A landscape with many peaks, sampled at points; each row gives a point and its height.
A climber steps from a point to the highest of its 2 nearest points, and stops where none of them is higher. Distance is the straight distance between rows; heights are no part of it.
Sufu: [-34 -42 -59 -34   8 -16  43   3  24 -60  -6  18  28 -56 -26 -31   5  -8
  20  46]  h=645
lar: [-14 -18 -80 -29  33 -16  16  50  11   4  -2  13   1 -10  19 -20  36  -5
  26  34]  h=629
Garuz: [ 10  32  -2   3 -36   6 -27  -5 -32   5 -16  15 -14  12 -18  13 -14  17
 -27   2]  h=740
pag: [ 32  30  14   4 -37  45 -49 -45 -34  -5 -26 -13   1  35 -33   1 -22   0
 -36 -32]  h=855
feze: [ 24 -27 -66   5   6 -30   6  22   6  25 -13 -12   7   0   2  11 -13  31
  60  -1]  h=583
tigir: [ 42  10  25 -33 -27 -13 -49   6  11  23  15  65  15  -7  32  37 -57  17
  16  23]  h=590
der: [ 58  29   0  16 -33   1   9 -10   6   0  11   9  25 -32 -11  22 -25 -15
  28 -32]  h=732
ribo: [  9  -7   6 -13 -10 -30  -5 -41  23  12  14  -8  27   4  -7  22 -43  23
  49 -24]  h=542
gekeg: [-46  11  47  15 -41  30  -8  15 -17 -13   9  11  17  -3 -51  15  -8  29
 -22  -5]  h=704
gopok: [ -5 -10  49  39  12  22  27   7   3 -21  28 -27 -10   2  12 -16  32 -41
  -2 -46]  h=39
pelun: [-50 -17  25 -19  -2  40  15 -31 -12 -11 -43 -45 -11  43 -21   7 -11   2
 -25   2]  h=635
masal: [  3   1 -25 -27   9 -26   0  26  18  -1   9  16 -25 -30  27  -3  28  -7
 -17  33]  h=667
Nosos: [  1  49  21   0 -31  27  33 -11  16 -24  -2 -12  20  -7 -12  13  -3 -22
 -25  -2]  h=720
belaf: [  2  -2  13   8 -12  -7 -55 -39 -14  31 -13   2 -32  48  -2   0   0  16
 -16 -48]  h=551
Fike: [ 18  47  57 -20 -30  39 -18 -39  10 -26  -3   0 -12  43  -5 -25 -30 -33
 -48 -27]  h=762
mul: [ 35  10 -36  40 -18  19   3  11 -41   6 -20  -6  22 -13 -19  31  -1  19
  15   6]  h=8
dosem: [ -7 -14  13 -12 -10 -36 -39 -14  27  12  44  58   7 -60   2  16 -28  29
   8  37]  h=617
fafa: [-21 -29 -37  15   8  -1  37  10   9  -4   2 -38  25   6 -48 -16  -7  20
  53 -25]  h=535
nozak: [ 28  11 -10  -5 -17 -24 -31  21  -8  31  17  27 -11 -28  24  35  -3  14
  21  -1]  h=639
tasu: [ -7 -38 -28  -4 -11 -46 -25  18   6  18  28  34  15 -64  -7  17  -7  31
  29  34]  h=652
kuput: [ -3 -26  49  31   9  64  13 -20 -33 -31 -23 -42 -33  45  -4   5   8 -35
  -8 -15]  h=601
lisep: [ 49 -13 -43   3 -31 -16  42  15  25 -22  13 -20  24 -36 -16  -5 -10  -3
  62  -7]  h=549
feno: [  7  -4 -35 -33  19 -37  -2   9   3  14  12  19 -13 -52  17   1   4  17
  13  63]  h=662
gebe: [  8 -10 -22  38  33  46  10  26 -55   3 -60 -10  -3  33   5 -28  17  -6
  -4  -8]  h=624
Melek: [-33 -23  35  21  14  54  31  20 -11 -32   1 -34   9  19 -14   8  20 -18
   0 -20]  h=578
zadim: [-52  -6  34  11  -8  -2 -17  43  -4 -15  19  35 -20 -24  17   4  38   4
 -43  42]  h=685
Fibu: [-18  34  37 -43 -10  -6  -8 -32  19   7 -10  28  -2  22   4   2 -38  -1
 -58  20]  h=480
Tatur: [ 11  21  42 -38   4 -25 -10 -37  60  10  32  41  33   6 -19   7 -48  -9
 -15  -1]  h=473
Fov: [-29  17  32 -28  -7 -12  33 -15  57  -9  15 -12   1 -26  16  -9   0 -32
 -16  15]  h=527
pelar: [ -8  13  10  13  -5  32  55  -1   4 -31  -4 -35   8   0  -8  15  21 -37
 -14  -3]  h=705
kaze: [ -5 -37 -33   5  14  -8  45  23  37 -24  24 -32  24  -7 -17 -35  22 -18
  35 -39]  h=491
Vutof: [-29 -19   8 -20  31 -30  29  -3  33  10  12 -22 -14   0  36 -15  12 -17
  -3   5]  h=712
bizi: [ 15  -1  36  38  15  28  21 -36  -6 -28  -8 -42 -27  31  11 -17   5 -53
 -16 -62]  h=447
faraf: [ 45  32 -23  16 -28  -7  17  26  18  -7  32  23   1 -49   4  13  17 -14
   4 -10]  h=746
gadev: [  5  45   7 -24 -11   4  13 -12   9  -6 -11 -10  -4  10   2  14 -10 -18
 -26   2]  h=733
luf: [-45 -47 -29  -8  53  15  19  47   0   1 -17  10  21  10  13 -25  32   7
   2  16]  h=615
Voda: [-10   1 -51 -11  30  20  29  19 -12   3 -48 -16   7  24  15  -1  17  10
  -2  15]  h=605
rari: [  7  27  35 -13  -7  10  23  -5  22  -1  -6 -24 -34  29  45  -3  15 -46
 -43   4]  h=568
dap: [ 12 -29 -31  22   4 -14  -9  -8   3  28 -14 -26  15  22 -22  14 -12  30
  47 -43]  h=494
puge: [ -4   1  48   4 -10  30   2 -13 -22 -22 -26 -25 -49  63  38   5   3 -62
 -43  15]  h=616
zap: [ -4  39   3  -5 -42  19   6  12 -32  -5 -32   2  -4   6 -10  20   4  13
 -36  42]  h=752
guva: [-10   0  22  -9  14  21  47  -8  11 -19 -27 -31 -26  44  47   2  13 -52
 -24   2]  h=614
migap: [-24   5 -13  -6   6  -1  12  37 -13   1  -3   4 -11  -3  16   8  38   6
 -21  36]  h=675
toz: [  5  -2 -24  15   0 -13 -27 -11 -31  35 -23 -11 -22  34  -1  -1   5  39
  -6  -6]  h=759
duv: [-15  12  37 -15 -23  -6  34  12  47 -18  19   2 -18  -8  35  -5  29 -41
 -34  10]  h=536
nagon: [ 39  23   4 -37 -26 -14 -64 -13 -13  27 -16  56  -5   1  31  54 -50  24
  22  25]  h=584
mazev: [  3  -2  28  -7 -35  -8 -68  -6 -37  25  -1  35  -8  17 -12  25 -33  50
   0   1]  h=507
donib: [-19 -32 -34   0  11  23  36  45  18 -46  -6  15  42 -31 -36 -15  38 -18
  29   7]  h=678
Zivu: [-60 -15  20  -1  -3   8 -22  -4 -32   6 -24   0  10   6 -41  13  -3  59
 -13  15]  h=492
Dilen: [  5 -10 -29  34   0  18  -4  53 -16  -8   3  28  23 -17 -15  -3  38   9
  16  -6]  h=680
Zorep: [-10 -22 -28  38  17  51  25  57 -14 -38   1  17  44 -24 -21 -10  35  -5
  12  -2]  h=687
daga: [-27 -46 -34 -18  18 -57  31  -3  48 -17  16 -22  21 -36 -11 -43  -8  10
  42  28]  h=504
Dofi: [-23 -40 -22  11  32  10  47  31  21 -18   6 -13  17  10   8 -22  41 -23
  21 -16]  h=503
Litat: [ 16  -3 -17  -4  12 -10  -8  59  -8  25   4  20 -44  -1  38 -15  50 -11
 -20  18]  h=435
Gelus: [ 23 -14 -64   6   9 -21  -2  26   7  10  12  12  -2 -23  11  15   6   6
  49   9]  h=572
gitu: [ 31   8  15   7 -34   7  -4 -23  24  12   6   7  44 -12 -39  24 -38  10
  21 -35]  h=729
pova: [-14  20   0 -31 -14 -20  43 -10  55 -21  20 -16  32 -22 -12   1 -12 -25
   2  15]  h=524
Zif: [-28  12 -44 -31  21 -10   6  -3  -8  22 -47  -7  -6  19  16  12   7  12
 -26  37]  h=598
futi: [  6 -25  19  -1  29   6  20  28  -8   7  -8 -17 -51  50  67 -10  50 -47
 -15   2]  h=213
Bof: [ -1   9  77   8 -26  18 -14  11 -30 -28 -11  -9 -45  51  26 -13  15 -53
 -57  24]  h=686
pamek: [  9  27   5   9  -1  37   7  -3 -34  -4 -33 -17 -49  37  21  -4   9 -24
 -45   1]  h=730
zed: [-65 -46 -18 -18  35 -50  34 -18  52 -18  28 -13  15 -57  -9 -58  10  -4
  22  18]  h=510
nipo: [  3   2  34 -26  -4 -36 -70 -14  -7  40  17  39 -42  33  12 -17 -13  34
 -14   7]  h=589
Mavug: [ 30 -12 -44  41  35  12  37   9 -15   3 -28 -29   4   6  -9 -18   9  -6
  29 -36]  h=566
fuvos: [  1   4 -26 -43  10 -53   5 -18  19  23   4  -8  16 -37   8  12 -34  16
  18  29]  h=505
tatip: [ 61  45 -46  -4  -5 -11   9   5 -13  24 -15   0 -15 -14  22  28  -2 -16
   5  15]  h=771
Fefil: [ -3 -15 -19   0  19 -15  25   5  25   8  -7 -25 -13  16  22 -16  33 -13
  -1  -8]  h=731
Dad: [-45 -11  54   6  -9  12  -4  -3  18  -9  25 -13  -7   0  -8   3   9 -11
 -18 -14]  h=547
rafon: [-42 -34 -31  -3  21 -12  10 -18  14 -11  -6 -18  45 -38 -43   7 -20  45
  35  37]  h=525
misom: [ 24  29  20   1 -45   4 -50 -14 -39   7  -5  18 -24  43  -9 -19  -1  11
 -34 -25]  h=743
molo: [ 12  15  23 -26 -10 -34 -52  -4  14  45  12  47  -3   5  15   8 -27  33
   0   9]  h=599
zavi: [-34 -19  22 -20  24 -49 -24  -6  11  42  17   3 -17   2  24 -25   4  24
 -17   6]  h=707
Lizuv: [-20  -5  26 -22  -4 -22 -45 -31  -3  28   2  10 -20  36   6  -4 -10  21
 -13 -20]  h=573
lolu: [-42 -28 -39  -7  52 -18 -23  51 -11  30  -2  21  -5  10   5 -16  46  36
   7  23]  h=422
lib: [-21  11  11  -9 -21  -6   6 -27  12  -5 -15 -13  33 -11 -44  27 -38  19
  -3   1]  h=521
mir: [ 10  14   9  14   8 -11   5  45  -2   8  27   9 -39  -3  37 -15  48 -12
 -26 -18]  h=449
pazer: [  9 -42  37  21  46  32  19  15 -10 -13  -8 -23 -28  55  54  -1  31 -52
 -21 -14]  h=134
bufa: [-17 -49  22  15  39  62  28  -6 -18 -27 -33 -43  -7  61   1  -6  16 -34
   2 -23]  h=853
Vaf: [-27   7  38 -32  -5 -26 -20 -22  48   3  50  42  20 -59   2  -6 -23  -5
 -22  28]  h=688
zag: [ 24 -17 -26  -3 -15 -23 -19   3   3  16 -11   4  23 -24   7  39 -22  37
  50  20]  h=630
bisi: [ 12   9  36  47  -7   9 -32  23 -10   1  33   9 -24   3 -18  -4  20  12
 -13 -40]  h=522
pir: [-16  27  58  -3 -34  21 -18  19 -14 -19 -13   5 -28  39   9  -7  10 -16
 -55  25]  h=722
tefu: [ 27   0  28 -29  -7 -37 -13 -25  52  10  36  20  29 -20 -10  13 -34  -5
  18 -12]  h=471
kepe: [-29  19  15 -28  -3   8  54 -17  39 -26   2 -48  12  -2 -15   2 -16 -21
   2  -6]  h=517
ret: [ 14  11 -18   9   1  -8  34 -38  18   8  -4 -47   2  26  -1  -3  -6 -29
  15 -32]  h=544
moniv: [-43 -28  24   4  23  20   8  13   3  -4 -18  -4 -11  33  11   1  29   4
 -13   8]  h=595
vel: [ 15   2 -27  -4 -16  -1 -22  -5 -21  17 -19  11  11  -9  -5  44  -7  29
   3  30]  h=634
pubig: [-21   0 -60 -28  42  -1  32  37   9 -13 -24   6   6 -22  14   3  38  -9
  -2  42]  h=636
gasu: [-57  16  21 -32   6 -13 -17 -14   1  10  37  27   5 -51  27 -17 -23  18
 -39  75]  h=689
gaku: [ 48  10 -30  46   1   2  26  41  -1 -19  22   5   6 -38   1  -2  31 -19
  14 -14]  h=756
gapur: [-63 -19   2 -27   1  14  54  -9  34 -30  -3 -40  31 -16 -27  -2   3 -12
  11  16]  h=509
vedi: [  8   0  47  64  13  44   9   9 -47 -23  14 -13 -16   9 -14 -18  14 -21
  -7 -53]  h=500
lud: [-13 -21 -18  24  36  70  40  27 -35 -24 -30 -28  28  35   0 -18  18 -28
   5 -13]  h=600
sadu: [ -4   4  14  32   8  37  21 -20 -25 -13  -6 -41   7  10 -36  -1   5 -12
  16 -73]  h=545
giv: [ 14  16 -36  35  21  42   7  -1 -40  -3 -55 -13   6  21 -21   5   7  12
   2 -14]  h=644
tegar: [-22  -1 -10  18 -10  -9 -25   8 -23  11 -11  27   6 -20 -24  22  -4  39
  -1  39]  h=637
Sop: [-23 -26 -23 -12  43  -5  -3  49   0  24   6  20 -24  10  35 -15  59   8
  -2  30]  h=426
busil: [  3 -22  -3 -22  -5 -52 -43  -3  16  13  39  49  10 -60  25  29 -43  10
  47  24]  h=620
Bub: [ 52  -8 -53  16  -7 -27  19  34   4  -8   1   7  25 -32   0   1  -5  -1
  59  -4]  h=562
ziza: [-14   8  -7 -41 -13 -21  12 -33  40  -7  25  13  48 -50 -21 -14 -50  10
   2  56]  h=511
gab: [ 22  17 -27 -14 -23   1  21 -41  12  -6 -19 -30  32   9 -30  32 -51  -3
  20  -7]  h=671
kup: [ -4  16 -30  -8 -17  15  52  16  27 -43  -4 -21  30 -41 -33   9   6  -6
  12  23]  h=659
gulip: [ 35   8 -52  10  21 -11  30 -10  -5  13 -19 -36  -3  21  11 -10   0 -24
  22 -28]  h=554
moge: [  5 -22  -4 -20 -27 -37 -33  -9   8  15   7  26  26 -36  14  36 -56  42
  55  21]  h=625
Zot: [ 23 -23 -12  -2 -21 -28 -40  35   2   7  25  43 -10 -57  14  29   9  28
  30  21]  h=647
robav: [-57  -6  55 -13 -11  25 -12 -14 -31 -16 -34 -14 -11  39 -19   6   4  13
 -31   8]  h=670
sozin: [  8  -5   9 -37   2 -47 -53   7   4  31  49  61 -16 -48  19  10 -21  27
   6  48]  h=613
Nube: [-23 -21 -17  41  34  60  17  29 -21 -24  -7 -23  37  17 -29 -17  10  -4
  28 -35]  h=582
febi: [-41 -16  32  -7   1 -33 -10  40   8   1  46  35 -27 -32   4 -23  36   9
 -21  28]  h=690
bivu: [-16  -4  23  -9  14 -17  -9  18  -4  15  15  -1 -62  31  60 -19  44 -27
 -22   9]  h=251
Davo: [-18 -16 -47 -17   2   0  48  17  34 -36  -6  -4  39 -51 -42   4   5  -5
  22  52]  h=653
faru: [-20 -43 -37 -16  10 -28  28  12  45 -14  16   2  27 -46 -30 -29  15   2
  38   5]  h=496
nodot: [ 51  20 -18  32 -13  -8 -19   7 -31  17   7  13 -17  -2   2   9   7   4
   7 -19]  h=709
Vipir: [ 22  13  17  63  18  18  -9  23 -42   3  17  -9 -13   6  -2 -11  15  -2
  -2 -58]  h=513
rogul: [-35  19  24 -42  -1 -14 -15 -42   8  16   1  20   8  -6  -8  -2 -40  25
 -37  48]  h=485
rufa: [-34 -34 -23  -9   6 -32   7 -32  15 -16  37  11  28 -80 -24 -19 -36  20
  11  48]  h=515
vazel: [ -1  -4  17  47  -3  37 -24  -6 -57  -4 -23  -9 -20  45 -13 -21  18   7
 -13 -28]  h=323
pov: [ 29   8   3  34  -6  19  25 -12 -19  -6  21 -29  14 -12 -51  10 -14  -9
  36 -66]  h=552
rodo: [ 13   6  -5  12  -7 -21  10 -21  29  10  20  -8   9   8 -12  11  -6   6
  33 -33]  h=546
Riro: [ 73  34 -30   0 -29  -4 -13 -11 -19  19 -22  -2   2  -3  27  44 -41   0
  41 -20]  h=691
tura: [ 42   8 -30 -11 -31  -7  -6 -32   9  11 -28 -22  25  11  16  37 -41  16
  37  -4]  h=681
Mak: [  9  -6  -9   1  12 -36 -26 -25   2  46 -14 -21 -12  27  10  23 -18  33
  12 -24]  h=739
Noba: [-31 -15  42  34  -2  27  14  24   3 -28  17  -4   7  -6 -16  11  30  -1
  -6 -17]  h=558
Kineb: [-24  21   9  -2  -7   3  -7  35  -7 -14 -11  29 -21 -23  -5   5  18  16
 -35  50]  h=679
Baf: [ -6 -29 -20  24 -14 -25 -12  24  18  -5  30  24  17 -45 -19   8   9  28
  42  -2]  h=646
zubig: [  5  11  21  -4 -29  25 -22 -41  -7  -5  13  -9  29  10 -48  28 -46  12
  21 -38]  h=721
nad: [  3 -22  39  30   7  15 -13 -22 -17  -5  -3 -31 -56  48  18 -34   9 -40
 -10 -52]  h=408
kuv: [  5  17  26   3  -3 -24   8  18  28  20  35   9 -20   1  19  -8  17  -5
 -18 -12]  h=461
Kuzoz: [ -2  30  -8 -15 -23  18  -9 -19 -35   7 -52  -6 -34  32  17  12  -4 -13
 -55  20]  h=776
Nizu: [-44 -23  23  -6   1   4  27   9  45 -22  27 -17 -13  -9  -3  -2  27 -13
   0  -2]  h=537
semu: [ 51  26   0  40 -32  22 -30 -18 -42  -1  -4   7  -3  -1 -12  14 -19  12
   2 -26]  h=723
Zuka: [  6  38  41 -39 -13  -1  -6 -40  38   6  13  40  19  36 -10  -6 -32 -10
 -30 -15]  h=475
San: [  1  23  20 -32  -6 -25 -36  10 -13  15  -3  12 -53  35  24 -16   5  -7
 -47  21]  h=274
mene: [ 14  11  22 -27  -3 -26  -8  -2  38  26  33  20   4 -22   5  13  -4  -5
   2 -22]  h=468
Fevu: [  0   2  -6  24 -21 -15 -19  19  -4  -1  20  26  14 -41 -13  18  11  22
  -1   3]  h=641
Dulu: [-42   8   5 -35  13 -24   6 -14  10  10   5  11 -17 -32  20   1  -2   7
 -40  64]  h=693
rok: [ 21  12 -43   0  -6  -2  24 -21  -7  -1 -43 -48  24  18 -24  22 -19   6
  23 -12]  h=665
fiba: [ 27  22  46 -24 -15  -9 -54  -4   7  17  18  73   4  23   6   4 -43  11
  -9  26]  h=594
Pav: [-32 -34 -46 -19   5 -34  16 -17  11 -26   5  -1  35 -58 -29 -16 -27  33
  37  68]  h=519
Fepu: [-21 -16   1  33  11  16 -12  62 -17 -11   5  30  -7   6   1 -20  50  20
 -10   1]  h=673
puz: [ 24  18 -50  -8   5   5 -20   6 -35  36 -30  -7 -28  37  16   6  14  22
 -11  12]  h=772
Viz: [ 35   8  -7  34  13   1  -8 -21 -34  23  -4  -5 -30  28  17 -21  15 -11
  -6 -46]  h=360
dula: [ -2   9  47  41 -23   8 -46  36 -42  -4  10  10 -34  38   8 -25  32  -5
 -37  -4]  h=299
tubab: [ 22  17 -31  28  12  -2  38  28  14 -26  10  -4  -7 -17  20 -14  32 -33
  -5  -1]  h=773
zaz: [ -3 -11  10  34  16  11   4  -2  -9   8   1 -20 -30  31  21 -30  29 -11
  -9 -39]  h=377
Nadu: [ 31  25   3 -30 -39  10 -35 -27  -7  11 -27  50  23   1  -1  47 -50  17
   6  36]  h=577
Vog: [ -9  -5 -30   9   5  14  53  27  28 -49   5 -18  28 -25 -17 -11  30 -22
  15  -1]  h=668
musa: [  7  12  22 -38   8 -35 -51   8   0  46  36  44 -34 -10  35  -1 -17  18
  -6  40]  h=608
Vur: [-16 -31 -70 -26  59  14  25  48   5  10  -6   6  25   2  28 -39  26  -9
  20  16]  h=623
num: [ 14 -29 -40  -2 -14 -25  44  -6  27 -15   6 -34  14  -8 -31  -7 -17  14
  56 -12]  h=543
vagek: [ 10 -17 -47 -18  26 -50 -12 -12   3  42 -15 -14   2   4  14  11 -15  31
  41  18]  h=591
feri: [-10  -5 -44  34  17  54  22  73 -25 -23 -21  26  37  -7  11 -20  51 -26
  -3   3]  h=695
nid: [ -2  13  28  -4 -18  -2 -25 -16   7  16  12  18  18  -1 -12  18 -25   8
 -17  -2]  h=531
vevag: [ -7 -45 -46 -19  16 -42 -22   6 -13  15  12  17  -1 -61  11  12 -12  44
  67  34]  h=656
dob: [ 26   9  56  47   8  49  -1 -27 -39 -32  -7 -23 -43  16  -7 -17   1 -38
  -9 -70]  h=479
Nusob: [ 69  38 -22  -7 -14 -10 -48 -14 -26  37  -6  21 -46  24  28  -3  -4  -8
 -12 -18]  h=592
sugi: [  5  14  44   2 -12 -13 -39  29 -21   4  11  11 -53  49  19 -23  13 -22
 -48  -4]  h=286
Gaf: [ 24  44  38 -27 -20  32 -45 -48  16  -4  -4  24   2  48 -15 -32 -24  -1
 -35 -31]  h=779
lilu: [ 37  42  46  25 -38  54 -40 -35 -44 -25 -22   5 -14  23 -32 -26 -24 -17
 -34 -34]  h=805
luk: [ 57  20  -2   6 -39 -18  -6  15  31   0  23  27  24 -35  10  28 -16  -3
  23  -9]  h=738
peba: [-47  -8  25 -16   8 -16 -27 -26 -12  27 -15   1  16  -6 -12   9 -22  45
 -21  36]  h=489
dom: [ -7  -6 -42 -33  33 -32  11 -15   0  34 -32 -16  10  10  19  -2   1  21
   1  14]  h=596
Nizav: [ 40  27 -66 -16   9   3   3  29 -40  28 -28   1 -28   8  23  25  10   6
   6  14]  h=783
sebiz: [-26  -1 -25 -35  12 -49  10 -51  28   3   8  -2  29 -47   8  -7 -60   7
  10  54]  h=508
fuv: [ 47  -2 -21  46  19   8  38   3  -6  -7  12 -21   8  -6  -8 -12  17  -7
  38 -57]  h=559
fupad: [-38 -16  20  16   6 -13 -24  -6 -20  17  -4   0   2  18 -21   7  13  31
  -7  -5]  h=495
vil: [  0  13 -45  18  15  38  19 -21 -31 -12 -38 -52  23  17 -34   8  -6  14
  23 -25]  h=657
let: [ 61  31 -22  -9 -18 -23 -28  24 -21  47  10  30 -39  -1  33  22   3  -7
   4   0]  h=626
dif: [-11 -10  28  12 -15   1 -30 -16 -18   6 -13  -2 -38  62  10 -14  13  -2
 -25 -32]  h=523
vano: [-58 -39  -6 -21  19 -26  20 -38  41 -32  32   0  30 -68 -24 -45 -15 -11
  18  38]  h=512
povi: [ 35  44  43  27 -38  22 -64 -31 -36 -20 -14  12 -19  44  -6 -40 -15  -6
 -59 -16]  h=770
Givuf: [-32 -20  -7   0  -1  -4   7  -8  -6   1 -11  -7  40 -18 -43  24 -11  35
  18  15]  h=526
daro: [ 12  -4  19  16 -10  43 -11 -52 -23 -14  -5 -46  -3  16 -44  -5 -10   2
   2 -74]  h=533
suda: [ 36  21  -3  28   0   4  30  -4  22 -15  30 -30   9 -20 -17  -9  -6 -21
  19 -61]  h=555
lelot: [-17   6  58 -29   6 -16  13  -7  39   9  12   1 -26  17  40   5   4 -40
 -36   2]  h=548
zam: [-67   3  64  -3 -23  12 -10  -2 -14 -15  -4  -3   6   5 -29   9   3  20
 -43  24]  h=694
kav: [-35 -25 -54 -25  33 -18  28  24  14 -35 -12  22  15 -51   8 -21  19  -7
  -4  52]  h=640
tidu: [-15  14  44  -3 -37  29 -30 -22  -8   0   9   8  20 -10 -62  24 -24  28
  -5 -15]  h=713
sevon: [ 86  27 -11  15 -37  20 -27 -32 -33   8 -18  16  10   1  19  31 -38   4
  15 -20]  h=706
veku: [-10 -14  -5  -8  25 -48 -16 -24  18  43  17 -10 -14   9  11 -12   4  26
  15 -25]  h=719
nazus: [-52  -9  42  -8  10 -26 -20   7   1  16  28  17 -18  -2   8  -9  14  16
 -23  14]  h=699
kiv: [ 51  50  -6  52  -5  18  12  16 -29 -12  -2   1  -6 -24  12   8  22  -9
 -12 -10]  h=14
Fezom: [-35  -2  11 -32  12 -40  10 -12  49 -18  50  29  14 -61  13 -22  -4  -3
 -19  38]  h=692
fuda: [ -2  11  15  -4   7  39  62  11   6 -43 -28 -32 -10  25  22  12  19 -51
 -13  24]  h=672
dor: [-19 -48   3   9  59  63  42  27  -6 -18 -28 -36  22  49  16  -8  10 -42
  19 -21]  h=664
sezuz: [ 36  33  18  -4 -26  23 -61 -52 -10   4 -21  24  -1  40 -18   0 -38  11
 -30 -25]  h=807
kiba: [ 31  -6 -42  25  31  36  28  60 -33 -23 -13  12   5  -9  34 -29  44 -34
  -2  -5]  h=714
vuso: [-35  -1 -16 -36  26 -52  15 -19  27   2  25   5   0 -51  27 -19 -15  -3
 -16  54]  h=696
peza: [ 46  32 -18  -8 -18 -31  -1  -9   6  20   5   4  -1   2  11  20 -22 -15
  -2 -12]  h=758
Mumo: [ 23  15  -6 -34 -30  13 -10 -22  16   0 -24  31  51  -5 -11  51 -74  16
  25  30]  h=575
rako: [ -4   7  54  34 -10  29  11  23  -7 -28  23  -8 -30  16  17  -5  24 -45
 -25 -18]  h=29
vobo: [ 18   5   9  27  -6 -11   3  10  25   5  40  -8   0 -10 -19  -3  21 -13
  11 -60]  h=550
feto: [-18 -28 -20  11  -4  -9  10   5   7  -6  14 -13  19 -12 -57  13  -6  44
  50 -11]  h=530
sezak: [ 14  -1  17 -12 -35   4 -63 -53 -15  22 -11  14  13  26 -18  18 -53  43
   3  -3]  h=520
fatig: [  3  -1 -27  18  25  31   3  28 -34   2 -38  -9 -11  31  16  -9  31   4
 -18  19]  h=612
tata: [ 44  46   4 -25 -23   4  -4 -28  17  19  -6  14  11  17  12  15 -25  -8
 -27  -9]  h=747
bek: [ -6 -17  23 -26 -10 -19 -38 -59  12  21  -7   8  26  14 -17  24 -51  42
  21  -5]  h=532
lur: [ 28  24 -20 -27 -28 -30  42 -17  41  -2  10 -16  24 -24  -3   6 -34  -6
  25   9]  h=529
resid: [ 15 -14 -43  38  34  39  28  20 -20 -18 -24 -40  44  22 -33 -19   7   4
  47 -39]  h=574
zat: [  9  17  29  14 -23 -11 -29  14 -12  19  21  28  -6  14 -15  -1   6  16
 -15 -27]  h=528
Tati: [  3 -39  55  32  33  38  29  15  -3 -18  15 -42 -17  33  29   8  26 -56
   3 -31]  h=65
naze: [ -9  29  20 -32   1  -8 -17 -16  30   4  30  44  23 -57   7  -5 -24   6
 -32  63]  h=684
tos: [ 31  21 -22  66  -3  28  10  19 -47  -6 -14   9   0 -12 -13   3  15   9
  10 -14]  h=10
zonup: [-47 -45   3  -4  26  -7  47  12  47 -23  24 -25  10  -1  10 -27  38 -21
  27  -9]  h=518
lafis: [-23 -23  19  26  -5  -2 -34 -13  -6  16   7 -14  -4  24 -46   8  -3  42
   9 -40]  h=498
Lekit: [-31  16  66 -26 -12   9  -8 -13  25  -6  17  11  13  -8 -26  14 -12  -3
 -26   1]  h=539
fof: [-11 -34 -54 -35  22 -37 -19  -2  -1  28  28  19 -15 -68  20  -3 -16  17
  42  65]  h=658
tozo: [ 21  28  21  36  -1  18  22  14 -15 -13   4  -2 -13  10  10 -10  39 -20
 -24 -13]  h=19
ruz: [  0 -44  54  13   3  53   8 -26 -20 -34 -29 -40 -40  57  33  14   7 -61
 -22   5]  h=465
bire: [ 34 -12 -10  42   4   8 -18 -14 -26  12 -10 -12  16   3 -27  17 -10  19
  34 -44]  h=499
kal: [-13 -19  11   3   0  16 -30 -48 -18   6 -19 -30  -9  38 -41   3 -14  23
  13 -61]  h=514
Gutu: [ 13  19 -32 -16   4 -23  53 -20  48   3   3 -35  13  -9   4  -2 -14 -14
  23 -27]  h=534
nuze: [ 23  31 -21 -13   1  -7  32  24  28  -4  12  -3 -24  -7  41   3  33 -43
 -24  13]  h=803
sav: [ -6  16  59 -13 -34  25 -15 -13  -4 -15   1   9 -16  46  12  -5  -4 -32
 -56 -10]  h=741
zural: [-30  32   0 -32  -9   8  -2  -4 -34  -4 -44   1 -19   8   4  12   4  16
 -50  45]  h=760
begi: [ 20   3 -45   9  23  -4  19  29   2  15  -9  -2   7   0   5 -15  31   2
  15  -5]  h=751
setu: [  5  19  22  -3  -8  -3 -11 -35   0   8 -16  -9 -28  45  20 -18   0 -23
 -32 -28]  h=497
Mulu: [-58 -48   2  -4  49  23  18  19  -6   2 -37 -19  13  19  13 -13  21   0
   0  23]  h=609
Tebav: [ -9 -17  26  45   0  20 -31  40 -40  -9  -9  19 -27  38 -15 -32  32  13
 -19 -31]  h=308
nus: [ 35   1  12  60  -4  21 -14 -17 -45   5  -4 -13 -10  -4 -32 -13   3   5
  11 -61]  h=506
Giked: [-14  10  11 -42  15 -16 -11  18  -5  37   0   3 -67  23  53 -10  25 -17
 -31  42]  h=265
pevit: [  1  27 -10 -35 -22  -3  17 -26  29  -2  -1  -1  52 -37 -28  24 -50  13
  11  27]  h=516
tamur: [ 35  -9   3  47  12  18 -18 -16 -57   3 -28 -14 -43  27   5 -46  15  -4
 -19 -44]  h=343
Fizu: [  1   3  35   1 -34 -27 -56  13 -10   9  26  50   7 -16  -9  24 -19  48
 -14  13]  h=502
vus: [-45 -13  20  14   7  36  31  -6  -1 -28 -32 -33  16  28 -19  19   8  -4
 -13  -1]  h=604
netu: [-20 -24 -19   2  -4 -16  27  17  49 -29  35 -20  25 -41 -34 -12  18  -7
  38 -32]  h=493
ropi: [-36 -12 -24 -33  44 -37  22  -5  40   5  10  -9 -10 -33  43 -23  13 -25
  -5  35]  h=702
por: [ 19  -4 -39 -65   2 -50  -5 -18  30  27  13   8  11 -30  38  20 -62   2
  42  44]  h=501
lovul: [ 29 -13 -59   9  36  25  39  47   6 -12  -5   0  28 -10  15 -27  41 -17
  25  -2]  h=737

Where does a climber stop that starts at each point below?
lolu -> begi
vevag -> Nizav
pova -> Nizav
Dofi -> nuze
tos -> Vipir
dula -> Vipir
feto -> semu
